Points on a hilly landscape, in no order, each with its height.
A climber steps from a point to the highest of its 5 nearest points, and stops where none of them is higher. Distance is the straight distance between rows; heights are no part of it.
fugum: [ -2 -17  23  10  12  16  -1  -9  41   1  -8 -27]  height 82.2
ber: [ -7 -15  29  32 -11   7   5  16   8   3   7 -18]  height 21.4
Bet: [ 10 -27  27   4  17   5  10 -17  25  16  21 -17]  height 61.4
Zas: [  0  23 -14  -9 -15   4 -19  20  -7 -20 -19   5]  height 90.3
Fomot: [-28  25 -41  -4 -27 -15  -3   5 -21  10  -3  12]  height 26.9
nago: [ -1  12  10   2 -13   8 -18  14   3 -24 -21 -10]  height 15.4
fug: [-14   1  -5  14 -22  -8   6  10 -32  17  25   5]  height 70.6
temoz: [-15  -6  34  51 -15  -1  12  28 -12   1  11 -14]  height 5.9
Sofam: [  8 -13  24  17   3  -6  13  -6 -16  18  33  -3]  height 50.3
kal: [-18 -18  29  52  15  20  18  16  31   5 -10 -19]  height 57.2
tove: [ 17 -27  27  -1  17  -1  13 -23  18  21  34 -14]  height 56.8
foru: [-10 -21  40  46  21   9  20   3  28  11   7 -17]  height 54.7
sovok: [ 11   7 -21 -35   8   3 -12 -11  -9  -6 -15  17]  height 26.4
zof: [  7  14 -21 -22   0  -2 -13   5  -8 -16 -18  14]  height 40.9
Tulen: [  1  -5 -24 -41  -3   0  -4 -26 -18  20  13  14]  height 29.6
Nov: [ 15  18  -5 -10  -4   7 -16  20   5 -32 -24   7]  height 41.3
feze: [ 13   4  16   4  14  21  -5  15  33 -36 -44  -6]  height 46.2
Veg: [  3 -10  22  -6   1  10  -9  -5  17  -3   0 -17]  height 51.8
Losov: [-10  -1  16  15 -16  13  -9  22   9 -10 -12 -21]  height 17.6
Zagud: [-18  24 -53 -18 -12 -37   5  -5 -12  -8 -29  27]  height 25.1
pap: [ 17  -1  11 -23   6  15 -12  -1  17 -17 -19  -7]  height 28.3
rar: [  3 -20  35  29   9  -2  15   2   6  12  24  -9]  height 42.7
gobil: [ -8  -6  19  17  13  31  -4   9  52 -10 -38 -23]  height 62.0
vos: [ 24 -21  15 -31  17   7  -1 -34  22  16  21 -15]  height 52.5
bapaf: [ 24  -2 -32 -48  17  -2  -5 -27  -8  -4 -11  29]  height 22.6
Pasom: [ -3   3 -12 -12 -14   3  -4  -3 -21  16  15   0]  height 19.1
nat: [ -2  -9   0   5  -2 -12  14  -7 -37  29  39  13]  height 32.9
lesa: [  1   6  17   6  -6  14 -16  17  24 -29 -34 -15]  height 32.2
Pubab: [  6  22 -17 -14  -6   4 -17  13  -6 -20 -20   6]  height 58.3
fasal: [-25  -1 -38 -14 -19 -17   5 -15 -31  25  20  15]  height 16.9
nivo: [ 10 -13  27  13  16 -13  15 -10 -24  26  43   4]  height 77.1
Fad: [-14   3  -3  16   5 -34  15 -12 -58  35  38  25]  height 77.6
Nep: [ 21 -10  12 -30  19   9 -12 -23  19  -5  -2 -12]  height 43.9
Gobam: [-14   1  15  31 -23  -1   1  24 -15   2  17 -10]  height 7.8
Gedi: [-27   9 -34  -2 -23 -20   7   3 -30  20  13  10]  height 21.7
samu: [  2  11  -8 -23  -7   5 -16  -4  -7  -3  -4   0]  height 21.3
kun: [-10 -20  23  53  39  14  28 -12  51  18   7 -16]  height 57.3
riv: [ -5  -7  11   4 -13   5  -4   3  -6   5  17  -8]  height 17.5
simo: [ -7   6 -51 -38   1 -31  -2 -29 -12   2 -18  37]  height 22.5
Zusom: [ -8   5   5  22  -8 -20  12   7 -46  19  34   9]  height 25.4
Tep: [  8  24 -18   0  -8   1 -14  29  -3 -39 -29   7]  height 46.0
led: [-14  -3 -39 -38  -7 -15  -3 -29 -22  17   2  22]  height 25.0
dop: [  0  -9  24  25  -3 -13  12   6 -22  15  26  -3]  height 33.3
Zufod: [ -8  18 -28 -19 -16  -5 -14   3 -16  -7 -12  11]  height 42.2
mik: [  9  15 -47 -24   1 -16   2  -4  -7 -22 -21  33]  height 22.7
neb: [-27  25  -5  30 -40   0  -6  42 -19  -6   3  -9]  height 17.2
Mevu: [ 45  -4  -4 -41  29  13   0 -21  19 -22 -12  12]  height 31.2
Nen: [-13 -20  25  40  18  25  16   3  50   9 -11 -25]  height 63.8
kuz: [-24  34 -22   8 -32  -4 -13  31 -19 -10  -9  -4]  height 36.1
ketib: [  8 -11   0 -24  -2   3  -4 -18  -9  20  23  -1]  height 39.3
Kipe: [ -7  38 -50  -1  -9 -19   3  31  -8 -30 -33  21]  height 28.6
getul: [ 18  -3  22  -5  14  19 -10   4  37 -27 -34 -11]  height 44.6
gubi: [ 18 -27  31  15  41 -12  22 -40  24  27  39 -12]  height 52.2
sero: [ 44   2   3 -29  24  16  -2  -8  23 -31 -21  10]  height 24.7

For each start below, name the point where the climber stops.
Fomot -> Zas
feze -> fugum
vos -> fugum
samu -> Zas
Losov -> fugum
sovok -> Zas
mik -> Zas
